The views of a scene show one set of named points, each view turned or mirrored, shifted and resized as a whole, with a little noise and some points left out.
(in the rows, 128 means zero)

Scene 1
View 1
K40: [106 105  81 159 105 100 110 149 138 131 146 124 126  92 134 135 144 188
 107 178 151 145 102 110 101 111 102 112 126 157 144 164 102 163 160 158
 116 127 146 128 127 118 131 168 122 130 139 112 142 141 107]
K545: [117 139  96 132  95 128 114 136 131 122 132 134 124  88 115 125 150 173
 108 179 165 140 106 124 107 115 123 128 141 152 141 157 123 144 132 131
 119 144 131 126 139 119 142 146 128 125 136 111 144 138 110]
K574: [156  91  97 143 135 104 110 128 165  90 129  89 148 136 173 153 110 154
 124 158 163 149  90 106 138 106  66 112 134 187 140 145 104 130 165 103
 129 103 146 109 138 112 155 172 111 103 158 138 102 121 147]
K539: [104 140  96 129  83 146 124 137 124 136 153 147 111  86 102 125 170 184
 105 154 169 153 116 126  92 148 133 140 158 141 152 139 124 156 125 136
 116 167 135 130 128 122 143 135 136 135 131 117 160 129  84]
K650: [131 138 101 119  96 144 125 128 139 112 139 127 125 107 123 132 152 165
 111 149 172 152 112 126 109 139 115 141 156 155 148 132 128 137 125 110
 120 153 131 121 132 121 154 137 129 123 141 124 142 120 106]
K996: [142 157 112 120 101 151 114 130 134 109 113 124 132  98 107 129 141 153
 107 188 175 141  96 131 130  94 122 129 148 155 135 168 131 127 124 111
 130 132 126 113 164 121 156 141 129 103 137 118 126 144 135]
K692: [118 143  94 111  92 126 116 122 132  99 133 137 127  93 132 117 152 167
 123 164 160 130 124 133 107 132 119 144 141 152 146 136 139 132 115 106
 114 149 115 128 124 115 148 144 124 139 144 104 145 119 105]
K947: [107 118  90 147  95 134 124 145 133 141 158 132 118  96 115 137 157 189
 101 155 162 164 105 115  96 136 116 125 152 152 151 149 106 166 150 151
 119 151 151 126 130 123 138 149 132 128 132 126 152 134  93]
K159: [134 130  99 117 104 133 123 118 143  96 139 122 133 114 141 129 144 159
 123 142 168 147 117 123 114 145 105 141 155 164 148 123 131 132 123  97
 118 146 127 120 124 115 155 142 124 126 150 123 132 109 111]
K734: [140 133 110 142 107 162 126 140 138 136 140 115 126 113 101 151 143 167
  95 155 183 174  85 116 119 117 117 121 166 155 143 159 106 148 149 130
 134 144 152 113 162 126 157 138 139  95 133 144 130 142 118]
K682: [133 123 100 142 105 146 125 138 142 131 144 118 123 111 114 143 146 174
 100 154 174 167  93 116 113 126 109 123 155 158 147 152 106 151 148 131
 129 143 148 118 146 125 149 145 133 109 136 137 135 134 112]
K716: [149 110  95 139 125 109 105 133 157  95 118  96 146 119 154 144 112 152
 119 181 161 138  89 113 137  87  82 110 130 180 135 163 110 130 154 110
 128 104 136 111 151 115 152 168 113 101 152 124 108 135 151]
K32: [146 134 106 122 110 134 116 125 147  99 122 112 136 114 133 135 131 151
 117 170 172 140  98 124 131 107 102 129 145 167 140 150 125 124 133 101
 128 127 128 114 149 117 158 147 124 109 148 123 118 130 135]
View 2
K716: [191 152 139 136 152 157 104 102 148 121 169 100 156 119 111 129 187 138
 112 112 121 141 133 131 160 131 142 136 105 127 119  91 193 122 134 125
 142 125 103 129 159 118  81 129 124  79 127 157 155 119 146]
K40: [201 134 113 139 164 172  99  95 136 110 155 109 150 163 128 151 172 123
 124 112 114  88 115 117 157 147 136 103 134 105 125  89 183 123 132  90
 129 151 172 106 131 134 130 151 119 111 144 169 129 137 145]
K32: [174 143 123 116 144 154  97 114 152 127 158 115 145 128 132 135 171 131
 124 111 143 135 128 120 155 129 125 118 113 117 127 103 166 133 126 137
 147 130 100 138 138 123  90 103 121 111 121 142 147 120 140]
K692: [158 130 110 100 157 168  91 111 147 128 140 117 129 153 157 140 154 129
 130 103 167  99 128  94 172 141 129 113 122  97 143 112 152 136 124 121
 136 142 144 141 109 147 113  96 147 136 123 130 121 120 137]
K682: [192 133 108 129 140 160 100 111 144 113 157 127 153 154 129 149 150 109
 137 125 119 122 104 116 132 134 109  88 135 114 127  99 163 132 139 125
 147 146 126 118 124 120 118 114  93 133 138 145 141 136 139]
K734: [196 130 100 128 132 150  95 118 146 113 161 132 163 149 133 151 153 109
 137 127 119 135  98 127 123 128 102  83 137 114 117 104 156 139 130 136
 154 144 109 122 130 113 112 107  76 135 135 149 143 137 137]
K545: [180 124  99 114 153 160  91 116 145 116 152 116 146 158 148 151 166 126
 128 109 148 102 113 113 156 142 124  99 131  93 123 107 157 141 112 116
 136 149 148 128 122 134 121 110 117 130 129 151 124 129 137]
K574: [191 165 152 143 152 164 110  96 144 128 160 103 151 114 103 119 170 126
 118 119 102 142 136 121 154 125 141 139 106 151 134  83 200 105 165 126
 148 121  95 121 150 112  78 136 129  80 132 146 168 120 152]
K650: [166 133 110 109 146 163  93 113 146 125 142 128 137 153 148 142 143 115
 140 115 148 115 117  98 152 135 115  99 130 114 139 108 151 133 138 130
 144 144 127 131 106 133 114  95 121 143 127 127 133 127 137]
K947: [189 128  99 126 151 172  93 102 138 112 141 131 146 179 144 156 141 104
 145 122 121  90 100 101 137 142 110  78 151 106 136  98 154 131 142 106
 140 161 164 107 103 134 143 126 102 150 145 146 124 144 137]
K539: [175 116  91 109 150 169  87 112 141 116 139 132 137 178 159 157 139 109
 145 114 151  87 104  97 149 144 110  78 148  90 140 111 140 141 124 113
 139 160 164 122  95 143 140 102 112 162 137 137 116 137 132]
K996: [184 125 103 116 142 146  93 126 152 118 167 115 156 139 140 151 181 135
 122 114 152 132 117 132 149 134 117 107 119  98 106 113 161 148  99 135
 146 138 112 141 143 123 101 101 104 118 121 154 134 125 137]
K159: [160 145 127 110 152 171  97 103 146 132 136 118 130 144 143 130 144 122
 134 109 150 116 133  94 164 133 129 117 119 123 151 101 159 118 149 126
 140 135 128 133 107 137 102 100 144 129 127 122 140 122 141]
View 3
K159: [ 91 151 162 133 157 131 109  78 146 121 132 101 107 170 123 150 153 107
 123 144 140 122 134 142 153 126 115 133 112 131 107 154 117 140 104 159
 123  74 174 121 134 129 122 133  85  84 131 131 116 137  94]
K574: [102 143 175 152 121 169  96  92 209 117 106 132  67 150 135 151 156 131
 119 103  96 102 107 103 152 167  70 139 137 102 126 113  87 141  46 151
  98 107 193 103 177 126 163  98 103  93 151 134 111 133 131]
K716: [ 95 142 188 151 116 146  97  76 204 106  99 138  72 150 129 164 148 125
 110  84  98 118 113 110 161 162  67 136 147 102 133 118  90 146  55 153
 109 116 182 126 181 133 174 118 114 104 130 148 104 115 137]
K947: [ 73 168 121 148 114 153 142  97 132 160 115  97 109 193 155 157 132 109
 116 122 157 176 119 226 141  86 116 130 141 139 132 131 121 147 122 136
 136  99 146 162 141 147 143 148 120 117 129 121 103 111  79]
K40: [ 82 170 172 131  98 149 128  80 155 132 105 115  90 195 156 155 132 132
  95 107 152 160  96 222 165  87  98 131 148 120 123 121 105 168  92 142
 138 101 160 148 172 153 167 148 145 126 121 150  82 106  95]
K650: [ 77 151 132 149 151 126 123  87 135 135 122  98 120 172 123 161 143  87
 125 130 141 149 148 161 145 123 119 131 123 140 122 151 126 135 122 148
 127  87 157 149 122 132 123 142  83  96 123 122 118 122  92]
K545: [ 70 158 158 145 132 116 122  70 136 121 113 112 115 180 126 170 135  94
 106 107 140 165 141 183 156 111 111 131 139 134 130 143 120 152 117 150
 145 101 151 171 136 139 146 159 112 116 108 142 101 102 100]
K734: [ 64 153  98 182 119 158 134 105 157 160  92 109 104 166 138 173 132  87
 132  88 118 174 148 162 129 137  95 130 154 138 157 118 117 127 109 129
 114 132 142 175 138 130 155 134  94 114 135 107 120 105 111]
K996: [ 67 141 155 169 136 105 109  65 157 108  95 122 115 154 106 186 140  74
 114  79 109 158 167 127 151 155  92 130 149 131 147 140 116 137 106 154
 130 120 151 185 134 130 157 157  89 109 106 137 115  90 129]
K682: [ 76 156 115 166 122 157 132 101 155 156 105 108 103 173 143 163 136 101
 124 107 129 165 134 179 135 125 103 132 145 133 142 124 117 136 107 135
 119 117 151 158 143 133 148 134 103 114 135 117 115 112 100]
K539: [ 65 166 125 145 141 121 137  83 109 147 125  87 132 194 130 163 134  86
 119 130 168 180 146 221 146  83 132 127 125 154 122 152 136 147 149 143
 149  88 138 180 118 142 124 169 102 111 114 121 109 109  73]
K692: [ 76 149 178 126 161  88 111  54 124 100 134 100 129 175 108 163 147  87
 107 136 155 142 153 166 167 111 127 125 114 138 107 169 131 151 128 163
 147  67 161 159 120 136 121 168  87  98 102 148 109 116  90]
K32: [ 85 139 162 158 140 128 102  73 170 111 107 122  97 156 116 168 150  96
 122 100 111 131 146 116 152 157  93 132 134 124 130 137 110 139  88 156
 119 105 170 149 145 126 151 132  91  96 122 135 116 115 122]
View 4
K40: [125 132 131 128  85 176 147 141  90 113 136 139 113 168 108 133 183  99
 158 165  80  70 126 130 177 104  95  65  93 115 148 143 129 118 148 123
 107 180 146 105 132  74  85  84  97 133 147  78  52  86  85]
K682: [110 134 135 114 122 164 157 134 116 133 164 134 133 141 109 117 163  97
 157 141 117  96 129 145 147 101 104 110  91 135 152 132 115 144 133 134
 127 132 122 118 128 111  96 126 106 149 141 109 106  78 104]
K539: [134 141 146 123 100 186 158 176 136 164 152 132  99 143  94 103 165 100
 131 142  92 113  75 124 165 125  78  77  95 148 167 141 126 134 120 170
 122 122 110  90 164  63 126 112  79 152 134 111 103  81 115]
K692: [142 132 158 120  88 155 134 151 148 154 117 146  79 150 117 155 142 106
 111 125  91 107  93 104 156 133 130 102 111 118 156 154 128 129 115 174
 102 122 133 128 153  84 139 108 105 161 114 104  86 116 114]
K574: [100 128 146 104 122 114 132  82 103 104 136 156 140 140 144 192 142 101
 167 114 120  68 186 142 147 107 161 159  98  62 146 142 104 130 139  97
 104 150 154 167  85 154  63 116 138 141 145  90  72 124  92]
K996: [138 112 134 122 103 154 146 136 135 131 125 134 108 169 119 122 150 105
 141 149 124 104 140 118 120  81 159 108 114 166 115 142 132 154 124 155
 106 135 158 150 134 128 145 127 124 170 110 109 107  76 112]
K650: [126 136 152 116 111 157 146 150 143 157 145 141 104 138 113 134 147 102
 130 124 111 110 105 129 148 127 118 117  99 124 161 142 119 141 120 157
 119 110 118 124 144 101 124 129 102 156 126 113 109  97 120]
K32: [123 124 145 111 107 140 138 120 132 131 127 144 115 153 130 153 139 101
 142 126 121  97 148 124 129 102 160 134 111 121 132 144 121 145 126 142
 106 131 150 157 120 134 119 125 128 158 120 105  98 102 109]
K947: [116 140 140 122 107 181 158 153 113 140 162 134 120 142  99 113 175  97
 152 148  96  95 101 139 167 115  75  83  86 127 168 135 120 133 135 138
 126 137 113  93 143  75  91 108  85 139 152 103  87  80 102]
K545: [136 128 141 126  95 168 148 149 125 138 136 137 100 164 107 123 163 104
 136 149  97  97 110 119 153 106 117  85 104 142 142 144 131 137 128 154
 109 144 142 117 145  88 122 106 104 155 126 100  85  86 103]
K734: [105 128 128 114 132 168 165 135 119 132 170 128 144 142 109 101 164  94
 164 149 133 100 137 150 133  86 115 111  93 157 140 127 115 160 133 132
 131 126 126 121 128 126 105 138 109 152 136 118 121  62 109]
K159: [124 138 162 114 108 140 133 137 142 150 131 151  95 135 125 169 136 103
 125 108 102 104 113 120 156 139 132 134 105  93 167 150 116 129 120 156
 105 112 123 137 135 103 113 120 110 156 125 107  93 123 115]
View 5
K996: [153 173 148 117 176 114 125  97  85 113  70 108 155 111 122 125  81 114
 132  98 133 110 128  81  84 160 146 141 127 119 104 127  27 130 126 172
 142  95 166 190 100  96 120 124 141 107 102 128 182 127 148]
K734: [102 164 178 135 148 132 109 110  92 130  57 144 181 127  99 132  96 103
 124  86 136 151 137  74 128 184 143 170 139 112 164  98 109 139 127 206
 145 101 141 160 102 116 109 109 155 136  84 147 178  97 116]
K159: [176 129 161 116 100 142  83  87 136 128 141 120 120 135 127 174 147 159
  90  93 151 100 112 131 133 137 139 146 152  89 132 112  60 114 152 155
 124  75 198 116 101 121 111 131 120 106  99 135 195 120 139]
K40: [129 165 145 123 117  98 107  64 134 180  75 109 153 116 134 144 142  77
  76  31 185  93 153 106 144 169 103 151 134  89 123  30  59 132 140 206
  85  95 134  77 111 126  99 145 134 145 125  84 208  44 146]
K539: [100 205 155 101 133 158  76  82  89 156  95  99 128 127 114 209 137 123
 132  72 160  94 120  91 148 188 105 137 165  69 149 104  92 152 154 213
 121  48 224 133  99 147  38  96 138 168 136 114 200  73 152]
K682: [115 158 173 133 131 135 102 100 106 138  76 136 168 128 105 147 114 105
 110  76 144 135 140  88 141 177 139 164 144 102 155  86 100 136 136 199
 134  92 150 132 105 122 105 120 148 138  95 133 184  87 122]
K650: [141 157 163 115 120 151  84  95 110 129 114 118 136 131 115 180 134 146
 116  97 143 113 115 108 129 160 135 147 155  85 143 121  73 131 149 174
 136  70 199 140  99 126  92 113 135 126 107 137 187 111 139]
K692: [169 167 142  99 127 141  87  77 114 131 133  93 108 126 135 185 136 149
 115  89 151  72 107 119 118 144 120 129 155  82 113 126  31 129 154 161
 119  61 220 132  98 125  86 121 122 124 127 113 199 115 163]
K574: [194  69 177 153  87  93 121  96 176 126 114 157 163 126 134  89 133 121
  42  70 154 135 150 138 125 120 168 174 117 126 126  60  52  91 128 140
 115 138  89  93 113  94 198 171 127  74  60 143 182 121 105]
K545: [135 189 142 110 146 122 103  81  96 147  81  98 136 116 125 162 118 109
 115  71 158  92 133  94 117 166 117 138 141  94 120  96  44 140 143 193
 119  76 179 137 104 121  85 121 135 138 123 104 194  91 156]
K716: [191 103 157 144 127  81 132  92 149 127  91 131 164 111 136  85 110 106
  63  69 151 116 147 123 103 132 156 161 111 132 102  71  27 101 126 149
 117 130  98 120 115  88 187 168 133  77  76 123 185 123 124]
K32: [174 131 160 129 135 118 114  98 121 115 100 121 146 120 126 122 109 133
 102  92 138 111 128 111 100 139 153 153 130 115 119 113  39 113 135 155
 129  99 155 150 106 103 140 137 131  93  92 135 184 132 137]
K947: [ 95 180 160 118 117 139  89  85 109 163  79 120 155 125 111 176 141 101
 106  56 166 112 137  94 156 187 108 155 154  78 159  67 104 148 145 217
 109  75 169 103 102 139  67 116 141 164 119 111 197  57 138]
View 6
K716: [107 155 149  91 149 118 108 136 161 120 106 101 185 160 114 107 121 119
 159 163 127 106  96 116 111 118 126  75  85 131 132 131 139 133 134 140
  79  68 138 137 122 148 173 110  99 110 117 104  98 121  84]
K545: [155 180 111 142 123 125 148 160 147 125 128 129 151 151 148 102 132 136
 146 137  95 147 129 126 134 131 147 101 128 155  99 111 127  93 129 144
 153  85 119 167 140 115 133 111 153 133 165 108 124 119  98]
K947: [166 193 111 134 131 116 177 164 119 132 126 130 135 148 143  94 135 116
 118 153 109 154 138 109 124 161 139 117 148 143 115  81 129  93 125 116
 179 103 116 176 138 136 149 110 151 131 164 111 139 138 141]
K40: [173 185 102 121 148 126 158 167 151 110 102 130 151 153 145  78 150 111
 139 171 113 121 130 114 106 167 120  97 122 155 125  86 138  97 127 121
 155 102 133 150 114 139 175 121 116 116 185 104 121 133 115]
K734: [117 179 124 130 141 121 166 147 106 152 147 105 162 142 103 119 124 108
 119 155 121 155 112 110 141 112 137 101 128 121 113 110 117 107 139 128
 146  77 110 207 152 140 149 109 160 136 120 138 125 143 128]
K539: [170 196 108 149 106 117 166 166 129 126 134 136 127 151 166 102 128 139
 130 125  86 170 143 122 134 152 161 124 155 156  93  85 129  85 122 136
 190  99 116 166 143 107 118 106 170 140 174 102 149 119 115]
K682: [132 182 138 114 137 111 163 151 111 139 133 112 148 148 122 111 118 114
 120 150 114 156 123 103 126 140 144 111 135 124 120  97 132 114 133 120
 150  83 115 171 143 141 145 104 143 133 126 112 140 136 129]
K650: [138 181 145 125 109 104 149 155 125 138 136 122 140 158 144 117 105 139
 132 119  96 167 128 113 133 131 170 116 140 134 105 104 132 115 126 138
 153  79 117 156 146 119 116  98 156 138 127  94 145 118 107]
K574: [104 153 176  63 155 103 115 134 146 120 101  99 181 164 107 105 112 113
 145 170 138 109  96  99  96 133 131  78  94 119 149 120 151 151 134 125
  80  67 139 122 114 163 181 101  82 106 101  90 112 124  99]

In a view up to two points have been moved. Name them for each view, in the order of its rows, or write -.
view 1 -> K159
view 2 -> K947, K996
view 3 -> K574, K692
view 4 -> K40
view 5 -> -
view 6 -> K539, K682
